Points, in no order, along strands that fork and pass close to each other.
(in the rows, 128 means zero)
Two points are linked if the straight distance between their rows is under 109. Some points are linked to none.
gido: [152 160  80  82  92 104 151 131 157 120 123 120 151 133 105  81 136 129
 109 151 146 107  95 172 155 147]
tib: [ 74 117 184 120 127 140 154 129 117 142 111 145 150 145 110 131 156 146
 149  83 152 138 153 118 134  83]
kozo: [159  93  77 158  99  97 133 102  99 149 138 114 144 142 153 226 110 128
 104 156 173 117 138 135 105  92]
zazen: [110 149 189 156 107 177 188 165 139 128  72  90 124 128 116 138 140 158
 126 118 144 122  81  93 128  56]
tabo: [116 142 136 143 101 124 153 132 125 141 155 126 133 173 145 104 182 133
 162 105 159 157  36 101 135  93]
neme: [ 87 146  89  73  49 102 113 118 149 158 138 119 160 151 153  75 125 127
 114 164 152 164  68 127 149 105]
bek: [ 81 121 120 111  47 106 124 143 121 134 110 148 142 134 138 115 126 144
  90 186 189  87  92 129 132  89]
tis: [116  79 164 166 123 137  62 124 143 116 133 145 123 123  96 118 129 135
 102 142  80  96 171 127 144 148]
Niz: [154 117 189 154 181 134 138 108 149 142 141 128 135 148  98  96  94 115
 153  46  93 146 144 133 136 140]
kipu: [158 136 101 157 165 147 100 132 109 121 136 144 100  69  99  78 143  93
 181 120  88 135 142 118 109 187]
kaba: [101 113 176 139 159 144 118 120 131  91 160 113  97 141  94 149 144 146
 149 162 115  89  83 130 138  77]
vogo: [108 121  47  75  40  82  89 122 162 146 138 128 139 152 140  95  99  93
  94 137 168 185  58 122 152 124]
kofu: [ 97 158 155 138 129 154 164 168 135 128  71 117 142  99 148 129 150 136
 160 112 144 131 155 125 145 167]
ropal: [130 100 105  77 178 172 144 131 119 129 119 191 158 102 114 131 129 117
 129  94 105 151 163 114 144 178]
zefes: [188 115  56 143  84  95  95  94 117 125 176  79 121 134 112 151 135 108
  85 170 124 123 107 131 117  89]
pabaf: [131 160 156 125 151  88 104 149  99 146 116 110 120 103 168 122 121 113
 143 108 152 145 198 146 101 178]
Gita: [106 159 130  97 114  81 134 121  91 146 133 136 119 156 146 125 157 117
 159  96 184 123 136 151 125 138]
bolik: [141 149 178 190 128 155 122 125 132 105 124  74  68 139 114 131 159 120
 146 120 111 103  60 101 136  96]
veni: [ 85 137 142  74 145 105 134 143 117 145 127 119 155 144 154 156 149 156
 137 144 169 163 151 140 117 104]
muner: [133 123  62  85  57  81  81  95  91 173 177 112 128 162 143 138 131  97
 101 144 154 155 104 120 124  95]
Baf: [114 135 178 140 160 166 215 146 161 105 106 137 163 139 107 121  94 117
 130  62 107 151 152 149 156 131]
Bim: [111 127 162 155 163 128 143 170 138 126 102 163 126 115 122 134  97 118
 154 102 142 129 182 167 150 196]
kad: [124 112 126  82 144 125 136 127 132 130 159 151 163 168 115 151 147 143
 145 134 131 126 106 164 147 131]
ludu: [152 170 130  71 146 116 129  78 127 145 152 100 136 132 151  64 159 129
 126 116  99 154  73  89 125 105]
detop: [182 154 164 176 156 136 152 117 176 110  99 128 133 138 112  68 170 151
 110  62  79 152 114 112 123 102]
soga: [141 111  61  62 113 148 128 116 129 134 107 149 159 106 110 107 181 146
 104 128 112 134 126 107 147 151]
Befu: [115 168 137 155 110 154 167 114 122 119 120 102 115 134 143  98 157 110
 161 127 171  99  75  98 124 125]
Sopiv: [116 114 177 151 169 143 115  94 186 104 115 154 140 139 110  81 132 144
 101 103  58 130 166 128 153 124]
losu: [125 128 112 134  87 101  61  97 119 113 176 120 104 152 118 117 177 131
  93 179 101 111 104 133 127  80]
gilid: [168 135 188 197 132 159 162 144 159 114  96 113 137 139  90  94 143 139
 112  62 121 140 123 111 111  93]
feb: [ 92 132 106  83  85 132 157  71 171 129 128 170 180 159 137  68 135 172
 104 146  94 115  98 135 128  87]
Tiv: [135 152 170 159 186 148 167 165 133 112 131 101 139 127 157 154 136 129
 174 122 148 143 114 129 116 149]
mab: [132 113 102 167 128 151  82 128 106 103 133 143  90  88  91 109 161 104
 160 131 110  98 154 124 128 179]
mam: [ 95 106 174 139 140 113  93 153  89  99 146  90  75 111 120 172 103 123
 168 142 128  90 151 121 119 117]
Dol: [166 161 118 146 146 128 140  85 148 117 160 102 102 170 136  88 184 131
 147  95 104 153  41  99 124  98]
Dabuv: [102 153 179 135 104 137 185 138 157 107 117 143 139 144 117  98 128 150
 118 151 125  61  70 159 155  93]
mabu: [109 156 148 128 109 136 162  89 163 133 118 122 135 162 117  73 166 164
 137 115 114 130  77 122 139  69]
vof: [109  98 112 138 180 131 117 144 104  93 146 140  98 102 112 172 102 120
 174 121 142 127 199 131 102 166]
Mezol: [ 73 142 196 102 139 119 182 174 114 131  75 155 101 132 167 163 101 146
 121 147 164  64 100 147 133  88]
Vas: [196  91  79 137 148 107 120 133  92 138 152 122 158 109 150 213 100 118
 109 132 120 150 177 141  91 126]
Vebul: [113 110  88  89 133 176 159 122 141 114  98 177 160 106  96 112 156 134
 124 107 101 122 161 129 153 164]
nerez: [186 135  58 141  92  78 121 130  79 128 161  88  96 130 183 219 109 107
 126 144 136 144 152 157  91 127]
Zuk: [144 146 144 132 110 166 144  99 132 163 110 102 138 164 137 110 184 142
 149  64 103 171  79  86 132  93]
Ranum: [169 161  82  72 142 105 163 156 118 146  89 171 155  96 152 129 126 132
 102 121 155 140 163 167 116 174]
mufaf: [132 139 115  53 146 106 105 104  89 144 178  99 132 127 140 110 159 123
 142 118 112 160 107  91 116 109]
sonak: [122 146 172 130 150  95 109 132  89 139 149  93 126 119 146 120 126 106
 168  93 140 140 169 124 100 137]
ziz: [ 99 138 116 105 114 116 164 144 127 114 104 162 147 140 154 157 125 145
 113 155 193  99 152 160 113 138]
Kavev: [170 102 111 123 137  89  60 153 110 143 174 108 100  85 109  87  97 120
 150 110  51 166 162 102 132 186]
segul: [171  86 103 197 105 122  86 156 109 143 102 117 121  85 108 197 104 112
  98 151 135 109 179 138 134 148]
kupar: [ 85 102 154 186 184 163 153 147 151 127 112 137 115  96 109 100  60 108
 153 116 140 154 198  88 132 181]
misol: [129  89 134 215 172 159 125 125 167 136 132 136  84 111  79  80  90 130
 179 103  91 150 151  82 141 186]
Togot: [122 138 121  97 142 151 146  88 130 127 122 122 129 130 103 103 155 120
 164  95 132 110 131 123 138 143]
zudo: [114 103 205 195 158 144 143 150 139 139 112 101 122 131 114 128  83 126
 150  73 144 149 161  83 119 127]
bet: [149 103 178 219 155 172 112 108 187 123 103 106 108 160 111 111 112 155
 125  78  76 160 133  74 119 117]
Ril: [129 125 112 121 185 100 131 153 104 104 133 148 102 106 109 142 144 121
 166  99 168 138 181 146 107 167]
Kof: [136 161 181 186 113 154 138 131 158 104  81 102  72 139 119 104 175 143
 114 124 102  89  55 104 157  86]
zofuf: [124 150 100 106 121 118 163 162 130 133  62 173 145  97 142 145 127 141
  99 117 154 136 210 178 118 176]
pas: [151 122  31  70  70  86 102  95 147 136 140 129 133 137 122  77 125 110
  80 136 157 150  67 108 139 130]
gezu: [134 138 157  95 154 159 173  99 137 129 132 171 187 132 138  83 126 116
 111  84  84 126 141 135 133 134]
topo: [ 99 131 180 148 103 113  79 133 105 118 132 103  91 123 100 109 178 119
 124 134 120  97 124 116 148 101]
tonip: [161 150 116 102 120 110 137 133 140 120 125 116 155 125  99 119 123 118
 101 156 156  95 142 187 134 137]
vilak: [170 142 128 105 186 164 118  81 136 130 130 157 137  98 138  79 135 123
 133 102  54 128 125 103 127 168]
nos: [ 94 121 161 100 133 114 116 119 105 120 131 122 104 140 100 168 103 127
 129 159 173  72 140 157 123  85]
bomim: [140 155 156  79 175 141 187 127 120 145 131 148 191 121 170 105 126 126
 136  94 123 146 128 118 115 139]
vid: [174 128 118 139 115 119 105 140 134 129 107 113 151  94  86 119 127 112
  77 150 134 103 175 168 134 140]
lirul: [173 101 105 153 157 104 101 154 103 157 118 171 144  88 154 161  74 108
  98 120 127 165 223 147  86 178]
tilim: [ 71 132 176 147  76 164 198 135 130 152  91 163 112 151 117 127 116 177
 135 114 120  87  48 119 150  33]
Vob: [161 121 141 186 175 165 119 112 178 134 117 106  98 116  99  84 110 130
 174  84  68 155 127 101 146 181]
zile: [121 125 180 150 163 152 166 142 140 132 113 153 152 135 120 123 103 112
 157  67 119 135 158 145 151 166]
Bisar: [156 138 154 116 154 146 139 123 110 160 121 106 139 127 136 111 156 125
 162  47 106 171 107  78 129 135]
sasu: [118 123 153 115 151 131 154 140 127 134 148 137 148 166 121 149 170 142
 178  93 134 145  87 140 151 123]
lovov: [122  98 139 145 192 189 137  96 148 122 135 166 139 120 116  99  79  95
 146  92  70 148 164 118 147 185]
Dozi: [126 119  97  79 127 103 149 116 130 129 158 165 173 163 135 121 119 136
 134 140 174 120  98 154 117 131]
Visen: [194  88  99 128 160 119 113 125 105 154 137 155 163 109 122 181  72 100
  89 109 113 149 198 146 109 147]
bada: [120  92 167 219 147 137 107 144 152 132 156  96  82 113 107 104  79 140
 179 129  79 125 138  83 143 179]
lag: [129 128  73  41 105 111 132 135 138 141 128 124 168 126 128 101 167 151
 100 148 130 159  92 110 147 125]
lol: [142 110 178 118 181 117 103  90 125 138 168 121 139 131 110  94 100 117
 147  73  78 142 162 116 114 128]
Zira: [132 145 102 104 123  99  92 141  80 119 163  81  87 117 154 167 123  97
 180 119 114 147 166 137 114 168]
zus: [161 164 160 191 133 170 149 126 128 118 123  77 109 130 132 113 153 111
 153 102 134 122  83  98 111 121]
Fuz: [130 154 104 108  98  97  88 135  81 127 183  85  94 126 138 135 155  71
 143 127 113 137 142 123 128 147]
Pezof: [121 158 106 123 135 118 111  74 166 109 168 109 103 173 146  87 178 145
 143 155  94 146  45 113 139  91]
Tuzir: [ 76 136  94 113  52 106  98 102 180 123 143 144 140 158 158  43 127 130
 127 147 130 160  29 121 147 106]
pov: [169  98  54 141 113 140 124 127 108 142  96 162 145 102 103 171 141 116
 103 133 160 117 172 143 129 151]
movaz: [114  90 185 185 165 178 119 115 175 113 122 113 117 151 105 142 134 154
 151 100  72 145 113  94 153 121]
doran: [127 119  76  88 107 117 104  55 162 122 139 158 157 156 137  75 153 160
  89 161 109 123  97 118 115  91]
gom: [111 154 120 117 142 143 222 158 149 103 118 158 170 128 143 113 142 143
 148 120 152 119 112 142 129 147]
mit: [ 50 119 127 125  73 126 117 123 133 127 141 142 118 147 137  90 141 151
 143 170 175 125  42 105 142  70]
mar: [ 83 159 133 115  81 122 201 126 163 109 109 132 133 146 122  96  98 149
 154 141 163  72  60 154 144 116]
Megaz: [148 102  73 138  90 122 153 113 127 159  97 138 165 141 156 207 113 141
  87 158 189 115 136 141 125 117]
gal: [177 132  40 116 126  76 145 125 123 140 122 129 121 138 194 183 123 146
  92 153 193 168 120 150  90 151]
Vakil: [123 167 106 126 117 130 131 106 130 114 156  95 107 131 131  80 185  99
 144 137 135 126  83 102 139 139]
maz: [149 125 150  88 191 146 132 122 105 153 129 132 138  91 131 111 119 125
 158  59 101 167 141  70 124 158]
liva: [142 156 127 135 102 144 115 109 155 114 126 131 143 134 140  88 171 132
 109 169  98  82  97 154 149 152]
Veb: [186 153  51  73 101 108  92 101 106 148 163 108 107 125 127 117 144  85
 100 131 106 134  97 125 141 158]
ziv: [ 84 138 165  85 149 123 150 127 120 145 102 125 155 131 142 141 132 137
 143  94 157 149 189 133 122 124]
Torod: [107 121 204 178 147 123 110 135 106 142 138  79 118 118 140 128  98 116
 173  91 128 135 166  90 103 130]
lupim: [140 127 187 193 123 213 143 112 184 114  64 132 101 178 113 153 114 168
  96  97  77 128  95 104 120  54]
kiz: [127 156 163 148 122 163 159 143 152 109 115 132 143 125 130 110 147 129
 140 146 112  75  91 160 161 155]
kifa: [ 98 130 189 122 153 119 141 141 119 111 131 137 139 133 112 145 111 123
 119 135 163  93 162 161 125 101]
Luf: [104 128 130 110  99 117 108  99 112 118 145 120 100 148 107 133 125 120
 131 172 167  65  97 144 131  99]
popug: [124 125  67 144  34  77 109 146 122 141 120 126 127 138 152 142 134 103
  69 170 211 127  96 122 135 115]
tuzo: [134 107 160 108 159  95  93 125  92 141 171 129 150 125 127 130 106 113
 145  94 111 137 186 132 102 135]
velan: [136  92 199 240 149 152 116 136 170 134 129 102  94 133 112 100  76 145
 139 108  85 127 127  72 133 144]
Fiba: [143 135 100 104 199 121 129 162 121 143  91 182 103  74 111 121  98 114
 171 100 132 178 181 142 118 205]
Vitel: [123 137 164 177 149 132  90  70 147 116 134 119  97 164 132 114 183 157
 147 108  69 136 110  98 123  71]
ribit: [153 143 168 179 142 161 194 173 146 128  77 119 151 115 108 106 126 135
 133  45 146 162 153 104 110 126]
giba: [196 106  65  92 103 100  76 113  74 166 149  97 124 110 133 181 115 101
 115 106  96 152 158 118 125 139]
pitiv: [113 111 140 114 146 132 114 114 148 102 157 129 135 153  86 134 165 153
 127 157 114 111 106 152 145  99]
seval: [133 140  63 118 106 120 104 129 113 108 164 110 119 117 129 100 185  99
 114 166 145 127 102 104 125 146]
lubim: [101 126  85 102  96  95 113 148 124 121 129  90  99 141 132 184 115 135
 107 207 205 127  91 135 130  98]
dep: [103 148 157 156 111 172 239 151 149 106 101 152 159 142 127 130 132 142
 139  93 135 101  97 128 134 114]
saf: [125 127 181 197 143 177 113  83 167 115  90 128  91 175 122 144 154 171
 125 105  81 129  97  95 125  47]
pizof: [165 116  72  89  92  92  92 117  86 170 143 108 150 134 140 168 149 112
  98 134 144 152 137 123 124 118]
Mav: [128 110 160 167 156 137  93 160 120 119 161 100 137  97 148 134  94 115
 167 151  91 130 164 122 113 182]
pata: [128 148  88  72 113  69 147 126 112 143 134 162 140 162 166 128 129 136
 136 117 192 134 114 163 117 155]
sibab: [ 67 134 128  92 113 110 134 154 119 122 107 118  98 138 157 169 118 153
 125 199 200 105  91 132 126  96]
zogum: [111 154  99 106  63  85  85 116  88 145 194 107 104 154 145 121 157  71
 117 147 142 131 113 120 125 117]
fet: [ 71 133 190 126 150 162 167 155 136 110  65 122 114  96 133 150  87 126
 129 131 154  88 173 127 140 136]
pip: [ 89  76 201 167 171 128 129 158 161 125 155 141 154 140 111 109  67 120
 112 119 108 156 179 119 162 154]
kod: [125 110 180 169 173 146 102 118 159  90 150  95  96 140  96 140 139 146
 159 130  71 113 106 126 148 124]
nud: [150 170 156 157 139 147 171  86 183 105 104 126 128 159 116  79 160 153
 123  93  90 113  93 134 134  90]
kekur: [102 146  95  95  65 101 153 111 170 113 120 128 145 149 116  73  97 138
 127 156 164  93  74 164 141 121]
det: [149 160  70 109 146 134 111 145  86 141 113 136 111  80 152 130 147  95
 157 137 141 145 154 128 109 196]
lasim: [145 126  95 140 187 131 105 165 111 138 122 156 108  60 107 105 101 100
 182 130 109 167 174 122 100 198]
Telu: [109 142  93 113 118 130 133 149 114 116 109 128 121 122 152 161 153 131
 136 164 185 107 136 138 125 163]
gul: [147 131  82 115 128  87 119 146 112 100 150  82 110 125 118 178 125 126
 108 186 188 122 135 152 102 110]
pura: [108  85 155 146 105 122  64 143 125 148 119 122 127 114  98 126 116 125
 128 125 113 115 186 126 155 173]
Nit: [132 177 152 133 161 105 153 159 105 132 142 109 134 136 198 141 157 125
 164 119 161 153 116 137 106 158]
Rutin: [146 102 135 156 127  99  59 130 122 116 180 100  89 111 117  87 135 125
 162 104  38 148 154 102 132 164]
tabap: [ 96 126 120 118  80  88  92 151  71 119 188 106  78 148 157 194 115 114
 137 193 152 107  96 139 109  80]
velu: [179 172  68  89 151 103 127 160  98 153  95 154 120  82 177 140 141 122
 113 140 153 166 154 151 103 190]
bezol: [132 103 136 101 175 136  93  70 150 111 142 162 147 140 116 101 154 143
  98 114  62 131 158 119 125 110]
Toveb: [155 103  71 134 125  95 104 150  87  96 151  92 106  99 110 191 137 120
 120 155 158 131 176 132  92 111]
morak: [ 93 146 199 138  92 129  97 139 109 145 117 115  83 141 125 118 160 122
 124 146 113  78  72 128 172  85]
matu: [105 112  89 114  67 110 157 134 142 117 106 162 168 137 138 130 101 146
  89 171 201  89 117 144 115 111]
betok: [186 127  55 139 141 132 106 144  99 107 155 113 111  87 112 167 115  96
 155 158 115 122 151 158 100 168]
Bugi: [167  86 109 132 168 103  83 165 138 145 168 113 129  92 101 113  58 130
 141 145  76 166 183 124 126 190]
Lunu: [135 123 191 169  99 211 175 155 144 131  70 128 120 162 108 162 114 157
 106  96 120 121  75 105 112  51]
Geda: [156 114  52 100  90 124 155 120 130 160  98 134 189 119 153 155 129 138
  80 155 168 138 135 123 119 126]
savum: [ 82 139 121  90 132  99 106 144  97 128 154  85 103 144 143 175 161 133
 163 148 161 159 131 124 123 110]
gamuv: [196  97  32  89 111 126 162  91 136 156 113 159 182 119 127 142 109 134
  73 132 148 129 108 118 129 124]
fava: [186  99  56 175 132 124  95 161  98 129 131 140 102  76 118 186  85 102
 162 149 104 147 181 158  95 175]
keni: [130 133 138 132 101 103  78 141 106 118 125  93 110 103  91 113 154 107
 102 148 146  98 164 139 134 129]
sif: [175 155 113 102 163 140 113  88 109 126 167 119 134 107 143  89 140 105
 149 124  80 117 116 119 108 159]
bil: [ 98 133  88  79 119 134 209 156 161 105 125 158 199 132 142 118 122 158
 117 159 144 126 112 147 127 139]
zaf: [152  96  94  92 113 131  99  94 103 156 147 135 176 140 130 158 135 125
 100 140 126 123 147 131 112 115]
Guvo: [106 141 162  89 117 146 166  87 148 147 135 165 190 161 138  88 136 146
 109 115  88 121 124 152 135  87]
rebuz: [131 121 129 126 149 114 133 178 135 135  87 182 146  99 108 124  97 120
 111 106 142 146 215 174 139 188]
Lunat: [ 82 156 176 122  98 128 158 128 130 153 121 114 128 153 118 109 147 151
 148 130 154 126  82 139 150  61]
Radud: [111  78 160 183 165 131  86 104 171 107 143 153 110 135  92  90 118 144
 126 107  64 127 175 107 149 154]
bako: [153  90 127 181 129 121  82 179 117 126 129 131 149  83 119 155 101 114
  96 162 129 125 198 137 111 161]
fupo: [ 60 136 156  89 111 136 178 155 132 126  86 134 114 132 150 143  98 155
 134 179 168  71  67 128 144  81]
rav: [140 117 144 140 197 143 133 149 159 144 126 101 121 105 104 110  86 126
 186  94 102 171 149 112 153 196]
nif: [130 144  46 100  92  87 112 143 112 125 157 100 124 122 160 129 151  94
  99 173 186 159 112 100 109 140]
guno: [160 158 150 122 169 131 129  81 135 128 160 106 138 144 136  86 155 128
 147 106  87 132  93 121 116 114]
keluv: [181 146  69  30 156 109 114 128  77 151 138 141 109 102 139 165 120 124
 135 113 134 151 117 115 129 175]
Beda: [124 163 117 134 164 151 147 167 118 141  81 137 124  79 156 117 153 117
 179 113 143 159 156 119 123 199]
somuf: [158 110  91  86 126 124  86  62 122 134 145 154 150 138 122 104 160 137
  86 131  90 115 137 120 113 113]
zagif: [ 63 126 148 130  92 128 109 125 126 134 133 142  61 144 120  97 147 151
 127 177 141  95  23 109 168  40]
mim: [119 142 144 142 124 110  69  85 125 117 164 113 112 147 141  94 194 138
 124 140  67 133 117 106 122  89]
Rok: [123 139 177 134 143 173 208 123 172 125 106 130 175 152 107 110 121 143
 113  58  71 167 128 127 140  87]
tel: [140 139 171 165 154 162 127 124 140 132 119 112 151 101 136  78 146 118
 141 104  95 130 141 106 126 155]
raguf: [178 102  55 109 112 136 141  83 156 124 128 155 166 138  95 126 130 134
  72 152 134 101 119 150 131 115]
tad: [ 92 146 171 151  91 142 139 127 135 132  98 125  67 148 131 101 160 140
 123 145 123  78  21 102 169  62]
Suvef: [175 127  87  62 132 116  80 117  82 165 133 124 124 104 127 150 119 109
 135 101 101 144 154 125 135 176]
Zemar: [ 30 131 133 120  50 111 148 151 144 134 108 152 129 127 141  80  90 170
 145 162 179 124  45 124 143  59]
zib: [141 127 148 142 133 126  91 141 102 111 172  95 139 115 140 141 130 113
 140 160 105 106 143 144 109 142]
Duf: [139 133  96 153  75  84 116 155  93 134 112 131 116 124 170 174 141 120
  73 171 208 105 137 139 104 126]
Zosos: [159 108 126  86 198 124 105 156 136 145 142 125 137  92 110 126  87 127
 150 113  84 166 156 125 146 194]
bifuv: [156  93 109 179 144 122  93 178 127 158 118 166 151  79 128 131  70 105
 110 158 119 158 206 140 109 196]
falo: [ 76 141 132 143  82 106 113 115 117 138 178 130 105 163 137  80 177 121
 142 138 159 153  47  98 135  69]
Dato: [105 140 162 143 155 155 170  85 192  82 107 160 140 161 107  98 147 158
 102 105  65 114 134 146 155  84]
vip: [119 171  93 115 112  99 103 147  96 107 146  66  55 121 180 193 129  99
 140 162 150 141 157 147 108 165]
zekot: [111 153 140 135 122 151 150  61 167 151 114 148 133 177 137  85 168 187
 133 102  90 161  84 107 129  32]
Zarof: [ 76 122 176 159 179 177 179 150 153  95  87 133 121 101 120 132  62 105
 133 117 145 132 190 120 147 159]
kizig: [103 149 186 142 144 157 173 160 139 116  78  80  99 122 111 156 130 144
 157 116 160 112 100 110 146  95]
fam: [ 92 119 148 111 143 155 188 160 157  76 114 158 156 127  88 144 123 137
 104 142 131  98 145 167 160 125]
Ratiz: [138  81 123 110 157 155  96  77 139 116 142 165 158 134  99 124 109 113
  78 117  77 127 190 136 131 132]
tegi: [120 121 141 121 131 114  97 130  94 104 129  90  85 112 109 183  90 112
 133 162 158  71 169 148 107 117]
zotu: [ 84 122  95 127  34  99  81 134 127 142 148 128 116 146 143 116 117 107
  82 194 186 126  65 117 136  82]
rubif: [138 125 115  84 136 128  92 103 111 150 120 114 121 115 102 116 133 109
 149  91 114 126 170 130 141 169]
gamit: [177 143 101 124 132 134  86  99 110 115 172  87 137 106 140 115 125 100
 127 162  80 109 145 137  98 147]
kot: [ 96 135 104 105  81  86  96  94 125 142 176 122 125 169 145 112  77 113
 147 169 189 127  71 159 114  94]
pek: [137 149  41  96  94  69 128 148 122 136 121 126 108 142 179 155 149 125
  94 151 201 172 115 135 117 159]
lasug: [205 122  41 164 100 121 118 114 100 110 163  84 113  98 123 176 119  93
 120 168 120 113 131 141 105 124]
zin: [128  75  93 168 155 131  96 169 108 111 148 157 102  90 117 173  76 119
 173 145 113 145 200 134 103 192]
Luv: [104 118 165 151 120 183 108  93 124 118 123 149 140 125 136 127 136 114
 125 149 103  59 140 125 127 142]
Rof: [175 118  90 146  87 102  60 113 115 109 174  84 107 129 112 143 162 109
  88 166  76 122 129 139 125 104]
peba: [161 100 125 129 194 160  98  97 140 132 150 189 127  97 120  83  89 114
 131 103  38 146 151 107 132 192]
Sipev: [ 88 109 216 168 130 148 173 163 122 129  92 155 130 149 109 151 122 135
 135  65 152 126 137 115 139  84]
sizi: [169 149  78 142 127  91 104 154  92 117 138  84  86 103 187 200 120 120
 121 162 139 154 177 161  77 158]
niror: [188  94  99 114 160 133  94 110 122 130 148 147 152 107  93 134 103 109
  95 122  88 128 175 147 116 148]
dil: [ 97 129 172 151  97 160 166 110 158 124  93 153 121 164  93 122 163 163
 142  78  90  98  96 141 171  97]
mek: [ 95 128 170  99 152 117 140 168 112 115  74 140  77 121 159 191  96 137
 106 167 169  61 133 155 129 125]
sizo: [183 147  38  58 124 105 125 123 110 146 133 130 122 122 120 133 131 108
 121 133 155 138  99 141 144 172]
lemev: [ 91 154 109  71 102 122 142 121 147 139 131  92 154 137 135  85 161 146
 131 161 144 156  86 114 144  97]
Zazo: [144 120 111 144 112 173 110 100 132 116 126 150 157 123 130 124 144 121
  98 174 108  71 135 146 127 154]
Pumur: [181  81  74 169  99 141  81 114 110 143 120 127 142 101  98 169 152 114
  91 142 107 114 163 126 135 137]
bir: [ 70 138 160 110 141 122 125 152 105 120 119  95  87 136 146 186 145 145
 163 157 175 122 111 123 135 105]
zot: [111 106 206 147 171 121 125 143 143 108 150 132 161 128  96 108 110 120
 108 117 121 130 173 144 132 109]
Lalif: [ 85 143 171 130 132 140 120 163 121 127  76  94 114  97 150 151 128 129
 143 147 156 112 166 120 139 158]
zur: [ 94 157 101 125  68 125 152 104 175 117 131 122 146 151 161  51 143 130
 141 141 137 131  33 110 145 130]
sas: [ 99  98 224 188 129 177 174 167 145 137  76 127 125 151 113 158  62 128
 119  63 142 149 148  94 137  99]
fubu: [ 87 160 148 102  87  90 142 140 115 145 131 126 128 158 133 114 148 133
 145 133 184 123 101 153 146 101]
taven: [135 126 142 151 111  92 101 158  89 129 106 130 114 114 162 194 117 128
  79 164 181  97 179 155  95 125]
Zinil: [101  92 152 141 149 160 141 171 134  81 116 177 140 114 100 160 119 118
  98 153 141  89 161 152 151 147]
zeza: [ 99 113 179 131 130 107 109 146 105 129 105 152 126 125 136 167  94 122
 101 130 172  94 208 161 115 133]
nup: [155 122  72 145  85  65 118 126  95 146 158 101 108 158 190 228 115 129
 107 165 174 149 117 152 100 103]
vazen: [ 55 139 154 141  66 156 211 116 153 126 100 167 135 157  98 118 136 181
 130 102  88  90  84 131 152  63]
ketop: [144 126 122 138 151  94  90 154 102 142 116 135 113 104 169 168 103 125
 128 125 139 155 209 159  91 189]
noke: [145 150 164 138 125 163 210 126 167 135 115 124 166 169 104 109 134 166
 118  74 109 169  88 132 113  44]
Mano: [171 114  66 109 152 106 131 132 110 141 123 128 144 121 167 205 126 137
  96 144 165 160 166 145  90 141]
Sezef: [ 99 108 203 166 153 189 155 145 160 107  88 110 115 123 101 140 122 143
 133 114 108 109 112  98 155 104]
pifes: [177 119  99  65 186 144 119 144  94 144 124 206 138  72 114 137  98 120
 120 104 106 151 155 115 126 184]
Nobe: [114 131  89 120  67  73  93 137  84 147 184  98 108 158 174 194 110 116
 114 187 174 152 108 141  99  75]
difiv: [145 160 142  81 170 110 154 146 116 144 139 132 172 131 189 137 126 128
 138 127 143 146 139 153 105 161]
Lomel: [151 123 148 186 149 105  76 103 133 102 156 119  80 130 109  86 170 129
 154  81  57 131 133 104 130 138]
pizon: [112 142 107  90 113 101 106  79 119 129 177  94 121 158 117 102 125 119
 141 161 155 120  95 139 114  89]
nivom: [122 130 189 179 108 195 217 148 154 107  93 157 139 167 111 151 118 144
 114  82 107 103  79 132 139  76]
zokog: [135 133 173 143 136 164 142  83 158 157 102 136 152 165 131 100 165 167
 119  62  71 176 116  94 122  62]
mabem: [113 132 114 132 137 151 123 121 112 102 124 118 106 110 112 135 151 111
 160 144 154  89 139 126 130 160]
fime: [113 120 105  92 131 153 182 131 168  91 130 150 182 136 103 129 122 143
  92 171 135 106 126 158 139 117]
besu: [ 64 139 161 156  71 141 177 136 150 142 111 154 121 138 138  75  97 179
 136 148 146 106  19 114 138  30]
Bagot: [110  78 162 163 160 143 101 143 141 133 163 134 151 121 127 121  67 117
 131 141  91 139 189 115 134 184]
Zize: [183 145  96  44 175 120 154 149 102 148 104 206 147  91 144 152  96 132
  96 104 138 151 155 148 123 177]

Follow the links from the first point to the second, and from the first to the third. Name the last point that the two ways share.
Zuk / Rutin / sonak -> mabu
Nit / raguf / pip -> pizof
fam / Sezef / fava -> Lunu
Vob / fava / dep -> Lunu
zudo / zofuf / morak -> sonak
bomim / falo / taven -> somuf
bezol / Vakil / rebuz -> Visen

A fork is a point with three links, a tip a point with one. Leave the first point through the second and follow the links. Name the first fork or tip that comes.
Lomel / Rutin -> movaz
ziz / matu -> kifa
Luv / Zazo -> tad
vid / tonip -> Luv
zus / Befu -> Visen
neme / lemev -> Ranum
savum / veni -> sonak
Ranum / Zize -> neme
